Each row is a point on a tangle of strands that fork and nearly touch. The rows are in no order.
Points whose rows are less than 64.3 apart are linked; no others are. Some points are linked to none.
j105: [-11.7  40.7 -23.1 -27.9  23.2   8.9 -13.3  41.4   2.9  20.5  27.3  23.6
   2.6  34.6  25.5   2.1  -8.5  -4.3   8.3   0.0   1.8  15.4  34.5 -15.9
  16.1]
j79: [-37.2   9.3  24.4 -35.1   4.7  19.6  -8.0   9.5  -4.9   9.6  19.4  -9.2
   3.3   6.3  11.3  -7.3  27.7 -12.5  13.5 -27.5 -38.7  -4.6  17.8 -19.8
  25.5]
j696: [  9.5 -11.7  53.4 -26.8 -41.4  13.4 -16.9 -64.6   4.9  -7.3  -8.7  -6.7
  15.4 -58.2  15.4 -18.0  -4.6  12.7  57.8  -8.6  -7.1   2.7  -5.4  28.6
  34.3]
j7: [ 21.2  -4.8 -30.4 -17.5   1.9 -18.2 -21.2  39.0  22.8  -8.0  21.2  25.9
 -17.7  49.1  31.6  -5.9 -39.6  -1.0   9.1   9.9  17.0  27.0  26.1  19.5
  35.6]
j554: [-31.5 -17.3 -22.4  18.7 -11.7   6.6  25.5 -22.1   1.8 -15.1   7.3  26.4
   3.9 -56.6 -27.8  19.1  25.2 -18.4 -14.6 -42.4 -11.0   2.2  -4.0 -16.8
  15.1]
j233: [ 37.8 -18.8  -2.1  25.5  -9.5  -8.4  17.8 -40.9 -15.9 -32.7 -24.3  -0.1
 -12.4 -62.6 -18.7  12.2  -4.1  49.1   1.4  26.7  11.6 -13.1  -0.2  18.4
 -12.9]
j166: [ 38.2  -4.7 -12.4  29.7  34.1   7.6 -16.0 -67.5   7.9   4.3  -9.9   8.5
  -6.5 -30.1 -18.5  15.7 -23.1  27.5  21.0  22.6  14.8  12.9 -13.8  18.0
 -10.0]
j268: [-14.8 -11.5  49.6 -20.9 -66.7   9.7 -10.1 -18.8 -22.9 -17.4   6.9 -14.5
 -10.8 -30.4  -7.9 -38.8  31.0  -7.3  34.5  -7.0 -20.5 -46.5   8.1 -14.8
   8.6]
j449: [  1.1  34.7 -13.1  23.2  27.4  16.5   9.7 -13.9 -11.5  26.0 -20.3 -16.0
  31.8   2.8 -24.5   4.3  25.8  -0.2 -12.7  27.3  17.2  -6.0 -26.0 -26.7
 -55.4]
j983: [-21.5  46.6 -29.3   3.7  12.3  17.5  -1.7  31.8 -22.0  32.4   7.2   8.9
  22.5  44.3  18.2   3.3   4.5 -11.8 -34.0  25.8  22.0  10.4   6.8 -30.5
 -32.2]
j810: [-27.8  35.1 -25.7  -3.1 -23.6  -8.8  15.0  74.5 -21.1  13.1  15.2  22.5
 -17.9  24.1  26.9  10.3 -24.0  -8.2 -36.7   8.9   6.0  -8.9  28.4 -31.9
  -7.2]
j825: [-31.6   8.7 -27.3  28.5   5.7   2.0  23.5  16.5 -11.0  -6.7   7.4  10.0
   0.6  -5.8  -7.5  21.4  16.3 -15.3 -39.6 -14.4   4.0  -0.7  -1.9 -20.2
 -10.0]
j771: [  6.3   4.2  -4.1  -7.8  36.1  19.2   7.5 -63.3  23.8  52.1 -23.0  13.9
  36.2 -35.2 -39.8   2.5  24.4  -3.5  41.2  -8.4 -12.4  17.1  -8.7 -10.8
  -6.2]
j509: [-24.6  20.6  -8.5  41.1 -10.0   0.4  33.2  23.6 -22.0 -16.0  -5.8 -14.5
   2.3  -5.1 -14.2  12.3   7.5  -1.0 -54.7  18.6  11.7 -23.9 -16.9 -27.3
 -41.0]
j947: [-15.8   7.2  45.5 -38.6  12.5  23.6 -19.7 -32.0  -2.7   8.2  16.0 -21.1
  14.6 -11.3   2.6 -17.5  23.7  -0.3  44.1 -21.1 -29.1  -0.3   5.3   0.4
  24.4]
j985: [ 21.9  -6.8   1.6  -9.5  -1.1 -24.7   0.3  51.6   0.9  -7.2  -8.3 -16.9
 -18.3  50.2  15.9 -17.1 -16.5  -0.4 -18.8  13.1   4.4 -13.0   5.6  13.7
 -12.8]
j119: [ 27.1 -29.3  13.5  -7.7 -14.9 -31.7   2.5  44.8  13.9 -17.5 -12.0 -25.4
 -23.7  31.6   7.5 -20.7  -5.3  -1.9 -14.2 -11.1  -1.8  -7.4  -0.4  24.0
   0.6]
j291: [ -2.0 -10.2  34.1 -10.2  12.6  17.4 -15.7 -70.0  26.6   5.0  15.6  17.3
   7.4 -58.0   0.7  15.0 -21.6   7.8  49.2 -28.5  -4.5  25.5 -12.0  29.4
  42.8]
j25: [ -8.2 -10.1  37.6 -22.0 -29.9  16.6  -3.8 -42.3 -16.7  -9.0   6.0  -4.6
   8.9 -53.2  -8.6 -19.9  26.0  10.1  44.1 -11.2 -23.8 -13.8   1.4  -6.9
  17.9]
j891: [  5.3  -4.2  34.8 -23.5 -13.6 -16.1   5.4  45.3  -6.0  -6.6 -12.0 -40.7
 -17.7  30.7   3.7 -28.5  14.8   0.3  -4.0   3.0 -27.5 -23.2   2.0   1.7
  -3.9]
j487: [ -7.7  -4.3  28.8 -18.6   0.0  26.3  -5.7 -57.2  -0.3  14.4   5.4  -0.4
  18.9 -54.9 -11.4  -6.9  20.2   7.8  46.2 -15.4 -18.7   6.1  -2.0  -3.3
  18.6]
j778: [ -8.8   5.5 -48.4  21.3  13.8   9.4  -1.3  -8.1 -15.9  -4.7  11.0  30.6
  12.9  36.9  13.6  20.3 -11.4 -13.3 -37.4  25.2  34.2  10.9 -13.7 -19.5
 -34.0]
j981: [ 24.5  22.1  35.5 -21.1  37.5  21.7 -18.4 -45.0   2.0  18.2  -4.9 -23.5
  15.6 -18.3 -17.1  -8.7  17.3  23.3  45.5   8.1 -21.9   7.3  -3.9   4.6
   1.7]
j19: [ 10.1   2.3 -23.4   9.6  35.5   3.8 -21.8 -26.2   7.9 -10.6  16.5  12.6
  -4.8  35.4   8.4  14.1 -20.0   0.8   0.3  12.4  17.1  18.4   2.0  15.2
   6.1]
j808: [-24.8  27.6 -19.2  30.3  -0.9  15.5  12.1  24.8 -25.7  26.0  -2.3  -3.2
  34.1  30.3   0.3  13.8   9.2 -16.7 -58.1  37.7  36.9  -7.0 -16.7 -24.9
 -57.7]
j469: [ 22.1 -15.8   2.0  21.2   0.2 -10.4   7.9 -31.9  -8.6 -25.5  -1.9  -0.6
 -14.9 -52.0 -14.5   9.7  -5.7  30.7   8.8   5.7   0.0  -6.7 -12.7  17.0
   1.1]
j514: [-11.5   6.8 -32.3  32.5  10.5  -3.5   7.7   5.7 -16.0 -19.8  13.6  15.4
  -5.7  22.3  11.1  20.5 -14.9  -5.2 -44.8  18.4  29.3  -6.6  -8.3 -10.2
 -30.8]
j256: [-24.1  14.7 -63.0  10.1  31.4  16.6  -0.6  -9.4   8.9  18.6  13.7  46.3
  18.8  29.7   3.5  26.3  -3.0 -25.2 -18.7  -5.4  27.6  32.8   3.7 -12.6
  -3.7]
j329: [ 54.1 -27.8  -1.4  17.8   4.3 -25.2 -33.3 -13.5  27.1 -20.0 -10.4 -27.5
  -7.4  36.9   3.9 -10.4 -32.2   9.4  -0.5  25.5  23.5  17.1 -16.8  42.9
  -1.6]
j257: [-21.5 -27.2  46.0 -19.3 -61.2   0.6 -11.8 -20.4 -10.0 -24.0  16.1 -13.1
 -12.9 -32.7   7.1 -29.5  14.2 -16.2  35.6 -30.3 -15.1 -29.5   2.9  -1.1
  32.4]
j328: [ 11.9   5.5 -33.8  36.6  24.9   4.0   9.8 -37.7 -10.4  -1.0  -6.4   7.6
  12.6 -15.6 -25.5  23.0   3.2   5.2 -13.4  16.3  21.0  -5.7 -22.4 -12.3
 -37.4]
j591: [-14.5 -10.4 -12.3 -14.5  13.1   0.8 -15.3  11.5  27.8 -14.9  32.8  26.6
 -12.3  11.3  28.6  19.0 -25.1  -4.6  16.6 -27.2   9.4  29.9  29.0  26.1
  56.7]
j483: [-11.0  -3.6  41.4 -17.1 -44.1  16.2   3.0 -21.4 -24.8 -15.6  -2.7 -11.4
  -4.1 -41.1 -15.6 -30.8  41.8   6.5  25.6   4.2 -22.2 -32.1   6.7 -15.7
  -0.7]
j607: [-41.5  -9.5  -7.0  19.4 -30.4  14.5  24.8 -12.8 -12.5 -21.1   6.6  17.3
  -0.1 -47.4 -20.9   8.6  36.1 -22.8 -18.2 -33.0 -21.6 -12.0  -1.7 -31.0
   7.6]
j666: [ -1.9  28.4 -20.1  -1.9  -5.6  -5.8   0.6  54.1 -29.3   4.2   3.3   8.5
  -3.6  62.8  34.0  -4.1 -26.9  -3.1 -32.4  44.4  27.4 -11.8   6.0 -18.6
 -34.8]
j235: [-39.7  23.5  14.7 -27.4  -3.2  17.4   6.1  36.6 -15.3  17.9  11.2  -5.3
   0.7  11.8  13.3  -1.6  30.2 -13.9  -7.4 -18.4 -40.1  -5.1  25.9 -31.1
   7.2]
j612: [ 50.1   2.6  37.5  -8.8   0.9 -12.5 -14.7 -17.5   4.3  -8.7 -16.3 -39.1
   2.1 -17.3 -15.5 -25.1   2.9  37.1  30.0  22.2  -9.5  -8.1 -10.0  28.6
  -3.1]
j184: [ 18.6 -10.9  -6.8 -14.0  12.8 -16.1 -27.4  20.1  25.8  -7.8  14.8  -1.1
  -7.6  44.3  23.8  -8.5 -26.4   0.2   6.8   2.9   9.7  19.0  14.0  29.7
  31.1]
j561: [-19.4  -8.4  -4.9  -8.8  26.8   8.7 -19.4 -18.1  26.9  -6.6  35.1  25.5
  -5.6  -7.1  18.0  25.8 -16.1  -4.4  21.1 -34.3   3.8  28.8  10.6  22.4
  51.6]
j664: [ 18.5 -28.1  52.8 -19.3 -77.6  -2.8 -10.4 -47.0  -0.7 -18.8 -17.4  -4.4
   9.5 -58.9  13.1 -24.1   0.1  14.8  48.0  -5.1   3.1  -8.6   0.2  35.5
  23.4]
j150: [-16.0  28.5 -22.6  25.8  12.1  15.5   8.7   0.3 -15.8  33.7 -18.6 -14.3
  46.9  20.6 -19.8  10.5  23.0 -17.2 -33.5  39.3  34.0  -3.4 -34.5 -27.1
 -64.1]
j519: [ 62.4 -19.5  43.5 -10.8 -12.9 -20.9  -6.5  -1.1  16.7 -11.8 -23.2 -48.8
   0.5  -1.7 -12.1 -36.9   2.0  23.2  17.3  14.3  -3.1  -1.6 -11.3  31.0
  -8.4]
j360: [-18.7   2.2 -59.3  37.4  13.1   3.7  16.9 -29.8   5.4  30.5 -19.9  30.7
  51.8  17.1 -26.2  26.8   4.4 -27.8 -22.2  25.2  34.5   4.0 -39.2 -13.0
 -49.3]
j101: [-37.8  22.5  -9.1   3.3 -19.6  -5.1  26.3  71.2 -24.0   1.7   6.7   9.8
 -20.1  16.2  20.7  10.1 -10.2 -11.4 -40.3  -2.3 -14.2  -9.7  22.5 -24.7
  -0.9]
j177: [  3.4   9.6   9.6 -46.8 -10.6 -21.2  -0.7  76.8   2.1  14.1   0.7 -11.1
 -14.5  42.1  26.8 -17.8 -15.4  -3.1   1.7  -4.8 -21.9 -10.3  34.1  -1.8
  13.6]
j765: [ 44.9  -2.2 -12.2  30.1  31.7  -5.0 -22.3 -46.7  -1.0 -16.1  -8.2 -10.1
 -10.0  -3.2 -15.0   9.8 -19.4  21.8  12.0  37.3  18.4  -1.9 -18.9  18.4
 -18.3]
j567: [ 28.8 -33.1  -8.8 -17.8 -24.0 -31.8   2.4  68.0  24.2  -1.1  -2.2   1.2
 -28.6  37.9  23.3 -11.6 -36.1  -7.2 -22.6 -15.7   8.6   6.9  22.5  15.5
  18.3]
j793: [-11.4 -11.4  -1.8   5.1 -20.3 -27.5  21.0  64.8 -11.7 -22.8  -2.8  -8.0
 -33.9  30.0  10.6   1.2 -12.7  -2.8 -35.9  -7.3  -9.3 -24.4   6.7   4.7
  -7.1]
j502: [ -9.0  34.5  -5.8 -37.5   9.8  -5.1  -3.8  59.0  -4.1  20.9  17.4   7.2
  -5.4  41.0  31.0  -8.5  -8.8   0.7   7.4  -0.8 -12.1   2.8  37.8 -10.7
  13.6]
j24: [ 13.0  27.3  -3.4   7.7  32.5  19.7  13.6 -27.3  -9.7  28.6 -28.5 -12.5
  29.4 -20.9 -38.5  -4.5  34.4  10.3  10.2  20.6  -1.2  -5.3 -16.0 -23.1
 -39.8]
j587: [-28.9  10.2  -2.2   6.4 -11.0 -10.3  19.6  53.6 -18.8 -16.7   2.5  -5.1
 -23.1  15.5  10.3   7.1   1.7  -7.3 -34.4  -5.6 -12.3 -20.4   8.3 -11.3
  -8.3]
j645: [  9.1   8.1 -35.2  29.1   5.7   7.3  34.9 -40.5  -3.9  24.0 -52.8  15.1
  33.7 -51.0 -43.9  14.2  23.0   8.4  -6.2  21.6  13.8 -10.8 -17.8 -19.9
 -44.0]
j815: [ -6.3  13.0 -39.7  21.1  20.9  -2.2  28.4 -35.6  11.9  48.3 -52.3  14.3
  45.9 -24.9 -49.0  12.0  24.2  -6.5   8.0  15.7   6.3  -2.4 -29.1 -14.9
 -35.8]
j865: [ 50.4 -17.7  -7.4  27.2  14.8 -17.9 -20.7 -28.3   6.6 -27.8  -7.3 -18.1
 -10.7  11.0  -6.0  -2.6 -32.1  17.1   4.5  32.6  22.3   0.1 -22.0  33.4
 -10.2]
j798: [ 55.9 -39.7  16.9  -6.9 -12.1 -17.9 -27.4  33.1  46.2   2.8  -5.4 -18.9
  -9.4  41.8  17.1 -24.5 -27.4  -1.6 -13.8 -18.4  15.2  28.6   7.1  37.3
  18.1]
j419: [  3.4  15.9  -2.1  -0.7   5.7 -16.2   0.9  47.0 -17.3  -4.6  -3.0 -15.4
 -11.9  54.7  18.7  -9.5 -12.9   0.2 -24.0  27.5  11.8 -19.7   3.2  -2.4
 -27.1]
j658: [  0.6  -4.0   6.8  10.2   8.7  -8.6   4.8 -16.3  -5.8 -25.7   7.3  -7.3
 -13.3 -27.0 -10.3   4.9   4.0  14.1   4.5  -9.0 -10.1  -7.3  -9.1   6.9
   6.4]
j622: [ -5.1   3.3 -27.7 -23.4   9.5  -7.6 -13.6  41.6  19.6  -7.0  30.7  33.6
 -16.7  20.8  32.0   6.0 -30.8  -2.6  13.6 -12.0   6.2  23.5  35.5   6.1
  50.3]
j954: [ -9.8  38.5 -36.6 -12.1 -17.3  -7.1   4.1  68.6 -18.8  15.6  20.8  31.7
 -15.1  38.8  31.2   2.6 -32.1  -2.7 -15.6  20.2  12.4   3.9  26.4 -31.0
  -1.4]
j481: [ 27.1 -18.3   0.9  15.0  18.7  -9.6 -31.9 -31.7  27.0 -17.9   9.4  -5.1
 -10.6  -5.6  -0.1  13.1 -33.3  14.6  17.6   4.6  10.3  23.2 -15.6  44.4
  25.1]
j574: [ 31.5   3.2  17.6 -13.4  27.8  -6.7 -24.4   0.9  11.6   0.3   5.6 -34.5
   2.4  33.3   5.4 -14.8  -5.9  11.1  21.6  14.3  -7.2   7.6  -2.3  27.9
   6.3]
j173: [-17.7   1.9  37.4 -46.9  11.7  11.7 -17.2   6.0  -0.2   3.8  19.7 -22.2
   4.9  14.5  22.0 -18.0  16.4  -4.2  35.5 -25.3 -30.0   1.3  13.4   3.4
  34.0]
j589: [-35.7   2.4 -11.6  -7.0  -0.9  -1.5   9.0  34.0  -4.4 -11.2  20.9  14.2
 -16.2   3.3  21.3  11.4  -0.6  -8.6 -12.8 -28.2 -14.9  -3.8  25.4 -10.9
  24.7]
j153: [-15.2  -7.0  -7.0  -2.2  43.8  20.6 -15.3 -45.9  28.6  10.1  22.7  25.8
   5.0 -17.2  -9.9  24.2  -7.7  -5.0  21.0 -30.9   4.3  35.9   1.0  15.6
  32.7]
j123: [ -1.8  -2.8 -10.7   1.6  58.9  22.0 -26.9 -62.1  33.6  28.3   9.5  26.7
   9.1  -4.3 -19.6  26.0 -12.5  -5.4  28.4 -16.8   4.9  36.6  -4.4  11.8
  21.0]
j425: [-17.1 -19.9  28.7   7.6 -58.8 -16.0  24.4  28.3 -22.5 -37.0  -4.8 -20.0
 -36.1 -20.1 -13.9 -19.5  17.8  -0.1 -17.3  -0.9 -30.5 -43.4  -7.6 -13.6
  -2.3]
j314: [-26.4   6.0 -60.2  33.8   0.0   8.5  14.9  -0.3  -7.8   4.9   4.0  40.5
  24.9  28.1   6.8  28.5  -5.0 -26.7 -45.7  15.4  40.0  12.4 -13.3 -19.1
 -32.3]
j435: [ 45.5 -46.3  33.6 -12.1 -29.9 -23.4   6.6  45.8  20.8 -10.9 -21.5 -38.6
 -26.2  22.5  -0.6 -33.2  -3.0  -1.9 -19.6 -18.3  -8.2  -5.9  -8.2  22.4
  -2.5]
j848: [ 12.2  18.4  -0.3  -6.2  41.1  20.8   2.2 -50.7   1.6  39.6 -22.9  -1.4
  29.5 -31.7 -34.9  -2.7  33.1   8.8  29.7  -0.9 -13.6   4.4  -5.9 -17.2
 -17.0]
j787: [-19.3  11.6 -44.7  29.8  29.8  -0.1  18.1 -30.3   9.1  46.7 -34.1  18.3
  50.1   4.6 -39.3  16.6  15.0 -20.2  -4.8  18.6  24.0  -0.8 -38.9 -12.6
 -43.4]
j513: [ 24.8 -21.4  46.1  -9.9 -31.7 -15.6  -6.5 -15.2   7.1 -22.5  -5.1 -28.1
  -1.9 -31.6  -4.6 -27.5   5.0  18.0  30.0  -6.7 -14.2  -3.7 -12.0  24.9
  18.9]
j138: [-35.0 -11.7  10.8  12.6 -37.2   2.6  20.2  -3.9 -16.9 -35.5   7.9   2.4
 -18.9 -43.2 -14.4  -2.9  27.3  -8.8 -13.7 -22.4 -28.1 -22.8  -0.3 -24.7
  10.9]
j911: [-10.7   8.8 -38.1   3.9  36.9  14.9 -10.6 -11.4   6.0   2.3  21.3  35.4
  -0.8  23.4   9.9  26.1  -6.0 -10.3  -5.7  -5.3  12.9  26.9  12.4   1.0
  14.1]
j657: [-40.4 -24.0  42.8 -30.7 -51.0   6.4 -12.4   1.2 -10.3 -14.1  22.4  -7.1
 -12.7  -5.8  20.6 -18.6  14.0 -29.1  33.4 -40.3 -26.4 -26.2   9.9 -14.6
  38.1]
j759: [ 13.2 -34.1  46.7 -13.1 -79.4  -1.3   1.2 -33.3 -13.0 -30.0 -14.6  -3.9
  -7.2 -58.1  -2.0 -31.0  10.0  18.4  32.6  -1.1  -5.2 -24.9   5.6  24.4
  14.6]
j316: [ -7.7  18.8 -45.5  13.4  44.9  13.5   1.9 -37.8  10.8  47.6 -21.3  16.9
  41.3  28.2 -23.4  12.6  15.9 -25.6   1.0  21.7  17.6  19.8 -26.9 -14.5
 -38.2]
j385: [-37.1  23.7  19.1 -29.3 -19.2  -0.8  10.8  64.0 -24.0  12.8  -2.9 -18.3
 -17.1  24.4  15.2  -6.5  13.6  -7.0 -20.5  -4.5 -38.2 -20.7  28.7 -29.0
   0.6]
j124: [-12.0  37.0 -27.1   2.4  -1.1  14.8  -2.0  34.5 -31.8  22.7  14.7  13.6
  18.3  57.9  26.9  -1.7 -19.1  -6.2 -35.7  50.6  34.6   5.6   2.7 -33.5
 -45.4]
j266: [ 16.4  -3.3 -14.5  14.7  41.7   5.3 -33.4 -50.7  16.8  -7.6  13.9  10.9
  -7.5   9.4  -1.8  23.1 -25.7   8.2  13.0  12.2  13.4  23.8 -11.9  24.2
  12.7]
j179: [  6.6   7.0  41.0 -28.0  19.5  25.5 -20.7 -45.8  -1.3  20.1   7.1 -14.0
  18.2 -29.8 -10.2 -18.0  15.6   8.9  52.7  -9.5 -24.2   3.1  -1.9   7.2
  15.5]
j294: [-14.0   7.1 -27.1  52.0  -3.6  -4.4  25.8  10.9 -26.2 -19.2   3.2   3.0
  -4.3  -6.0  -5.2  22.6  -4.0  -5.8 -51.7  19.2  26.8 -18.3 -25.1 -15.9
 -46.2]
j826: [ -5.2  17.2  -2.2   0.9  26.0   3.3  -0.3  11.4 -11.7  -4.1  10.1  -6.9
  -5.4  15.1   2.3   3.4  13.9   2.0  -7.3  -3.2  -5.9  -1.0   0.5  -3.8
  -5.6]
j340: [ 43.3 -37.2  57.3 -12.5 -35.8 -15.6 -21.7   6.4  48.4  -1.9  -7.1 -29.4
   4.8   1.1  14.2 -25.1 -16.9  -4.8   4.3 -39.1   4.5  34.0  -5.8  43.9
  30.0]
j566: [-20.1  29.5 -20.4   6.5  21.2   9.4   3.4  22.9 -15.0  13.0   5.4   1.3
  10.0  30.4   7.0   7.6  12.5  -8.9 -22.1   9.0   8.6  10.6   7.1 -18.7
 -20.3]
j345: [  3.1   1.2 -14.7  -0.2  58.9  19.4  -5.1 -60.9  25.8  41.0  -4.6  16.6
  19.7 -15.0 -29.3  11.5  10.7  -6.0  26.3 -15.3  -0.3  23.3  -7.2  -0.6
  -0.2]
j556: [ -1.7  36.8 -43.5 -17.1   8.0   5.3  -8.6  41.3  -6.0  13.7  29.2  38.7
  -5.0  44.9  32.6   0.2 -30.2  -7.4   5.7  19.3  18.8  24.2  26.8 -23.7
   9.3]
j533: [ 16.4 -14.7  16.5  14.1   8.7   3.0 -16.3 -60.8  25.2  -4.5   5.5  17.1
  -1.5 -54.3  -2.6  23.9 -30.7  21.4  34.5 -10.9   1.4  23.1 -14.3  38.6
  35.1]
j305: [ 43.3 -10.0  -3.1  16.0   6.5  12.6  16.5 -57.5 -17.0  -2.0 -40.9   8.2
  -1.3 -67.0 -18.4  16.7   8.4  50.1   8.4  32.2   8.4  -6.7  13.7  10.9
 -16.7]
j210: [-26.2  30.6  -3.0  29.9   0.7   9.9  19.9  33.3 -27.8  10.2  -6.9 -20.4
  12.0  16.0  -1.6   9.8  14.5  -5.4 -51.9  23.4  17.0 -17.3 -13.1 -30.0
 -49.8]
j8: [ 16.5  10.2 -33.3  39.4   9.5   6.3  25.9 -32.4 -14.3   1.1 -30.8   4.4
  14.1 -38.1 -33.8  22.1  12.8  11.7 -20.1  26.2  23.8 -13.7 -27.3 -21.9
 -51.0]
j186: [-10.2 -10.9  24.2   5.9 -38.4 -24.2  27.7  44.5 -19.6 -31.7 -17.9 -25.3
 -37.4   5.5  -8.1 -14.5  11.2  -1.3 -29.6   1.2 -22.2 -39.4 -12.5  -9.5
 -17.1]
j307: [-45.9  -1.6   7.6 -37.2 -12.3   6.4   4.9  36.9  -1.5  -3.3  27.5  16.7
 -11.0   2.2  29.2   3.4   4.5 -15.1   7.6 -37.8 -26.9  -2.4  37.1 -18.5
  45.1]
j924: [  6.2  18.0 -25.7   3.2  57.0  16.5  -6.9 -53.7  19.7  50.9 -17.7  10.9
  34.5   6.2 -33.1   7.2  14.9  -8.0  21.7   6.4   5.3  20.1 -16.5 -10.6
 -29.3]
j172: [ 54.5 -24.4  37.3  -9.8 -14.7 -26.5  -1.2  28.3  14.6  -9.3 -26.3 -54.6
 -13.5  21.1 -10.5 -42.6   6.4  12.5  -3.2   4.2  -4.1  -6.3 -15.7  22.0
 -14.3]
j867: [ 14.9 -34.3  22.7 -31.0 -22.2 -23.5  -7.5  43.3  27.5  -2.0   8.3 -10.4
 -15.1  23.8  26.5 -15.9 -11.5 -10.4   5.6 -31.2 -12.2  13.4  22.2  23.6
  41.0]
j442: [ 23.6 -11.7  18.4  17.1  15.4   0.4 -38.3 -52.1  43.5  -6.2   5.1   8.8
   0.3 -18.2   1.1  17.7 -40.7  19.9  31.3  -3.2   4.4  30.6 -16.6  49.4
  36.7]
j819: [ 52.3 -34.7  -4.2 -16.1 -18.2 -24.5 -11.9  48.6  36.6   0.5  -6.7  -6.2
 -19.0  50.9  19.6 -22.5 -38.0  -4.9 -21.7 -12.7  17.4  25.1  17.7  24.2
  14.7]
j877: [-24.9  -6.2 -34.9  40.2   4.7  -8.2  25.4  -1.5  -5.7 -27.5   8.1  21.3
  -6.9 -26.8 -14.4  30.4   8.6 -12.5 -37.5 -23.4   6.6  -5.2  -8.9 -16.5
  -8.6]
j368: [ 44.0  -7.7 -11.7  24.0  26.2  11.5  -3.7 -64.2  -2.0   8.8 -27.7  13.0
  -2.9 -53.9 -20.2  16.8 -11.1  43.7  18.4  28.8  10.0   0.7  -5.3   9.1
 -13.8]
j966: [ -3.4  12.0  13.5   0.1   9.1   3.7   6.0  -4.7 -12.3 -10.2   3.1 -15.4
  -4.8 -14.8 -12.6  -6.7  24.4   9.2   4.4  -6.7 -18.7 -11.0  -5.8  -8.2
  -5.6]
j743: [ 29.8   7.9  28.7 -10.1  20.6   7.9 -12.4 -28.7  -3.8   1.3 -12.1 -31.0
   4.7 -19.9 -16.9 -15.6  13.3  27.5  32.6  19.1 -13.8  -8.1  -8.1  15.1
  -5.0]
j197: [  9.5 -14.1  10.1 -29.0   3.6 -14.9 -18.7  36.5  25.1  -3.3  13.8  -4.9
  -4.9  28.3  30.3  -5.9 -19.2  -3.0  15.1 -18.1  -2.5  13.9  22.1  27.5
  40.4]
j727: [-17.8 -20.0 -24.4  33.7   1.2  -4.0  21.7 -20.7  -2.3 -31.3  14.0  19.4
 -12.8 -41.7 -17.2  27.4   6.7  -3.0 -20.1 -25.2  -0.2  -3.4  -6.3  -4.4
  11.3]
j247: [  3.4 -10.4  36.5 -12.0 -31.1 -21.9  17.0  51.6 -15.5 -15.5 -24.0 -39.9
 -30.6  18.8  -5.7 -28.6  13.7   4.6 -18.5   9.0 -25.6 -37.9  -8.9  -5.7
 -18.5]
j378: [  7.1 -21.3 -16.3 -10.1 -24.7 -32.9  15.4  72.1   1.2 -12.0  -1.3   7.1
 -30.1  36.2  24.7  -1.9 -31.4  -8.1 -30.9  -9.5  -1.2  -9.1  18.6   6.0
   9.8]
j821: [-48.0  18.9 -22.0  26.4 -11.5   5.4  29.6  38.8 -20.2   3.5  -0.9   6.7
   5.6  -1.6   2.3  18.3  19.8 -21.5 -53.6 -13.9  -3.2  -5.6   7.3 -32.3
 -13.0]
j194: [-38.0  12.1 -62.3  24.9  13.5   6.9  16.6  16.8  -0.2  22.7   8.9  41.5
  26.9  21.4  -1.2  26.9   4.1 -32.6 -37.6  -5.3  29.8  21.1   0.2 -20.4
 -15.0]
j148: [-13.0 -20.1  20.0   9.6 -49.9  -2.5  18.8  -4.5 -21.7 -42.2   0.7  -4.6
 -27.5 -39.9 -17.4 -15.2  23.2   3.1  -0.9  -4.8 -24.9 -32.9  -1.4 -12.1
   3.8]
j763: [-45.9 -22.1  29.7 -35.8 -32.5  -0.1  -6.0  20.0  -2.2 -13.4  27.0   3.0
  -8.7  -5.9  27.1  -5.8   8.8 -24.1  20.2 -45.3 -30.6 -12.1  24.9  -7.3
  47.4]
j675: [-11.3   4.6  29.2 -37.6 -18.7 -17.3   5.0  62.0 -12.6   5.1  -6.7 -25.8
 -17.8  36.1  16.5 -20.8   6.1  -2.4  -8.0  -5.4 -31.0 -22.6  17.1  -8.7
   3.6]
j531: [  2.7 -10.8  47.4 -17.1 -16.9   9.1 -21.7 -66.8  17.8   1.0   4.8   3.6
  12.8 -59.3  10.7   2.8 -20.9  13.1  58.4 -21.7  -8.2  22.6 -11.8  33.3
  45.4]

A fork is a point with three links. Follow the links from the first point to the second and name the forks in between, in order.
j763; j826: j179
j793; j268: j675, j179
j743; j101: j179, j675
j924; j266: j345
j101; j235: j675
j815; j449: j787, j345
j194; j815: j345, j787

Follow the links from the first point to the second, and from the first to the third. Name the last point that the two ways share.
j514; j184; j360: j345
j666; j247; j307: j179
j821; j612; j556: j675
j425; j25; j743: j179
j509; j184; j815: j345
j148; j819; j947: j675

A fork is a point with three links, a tip a point with one. Leave the first point through the second and follow the links. Name the first fork or tip that comes.
j514; j778: j759
j419; j666: j329
j256; j194: j345
j589; j307: j179
j891; j247: j821
j825; j877: j675
j105; j556: j798

Name the points in between on the shortest way along the links from the first point to the second, in order.
j589; j435: j307, j763, j657, j257, j268, j483, j25, j487, j179, j981, j743, j612, j519, j172
j314; j531: j194, j256, j911, j19, j266, j481, j442, j533, j291
j368; j566: j305, j233, j469, j658, j966, j826
j79; j378: j235, j385, j675, j177, j502, j105, j556, j954, j810, j101, j587, j793
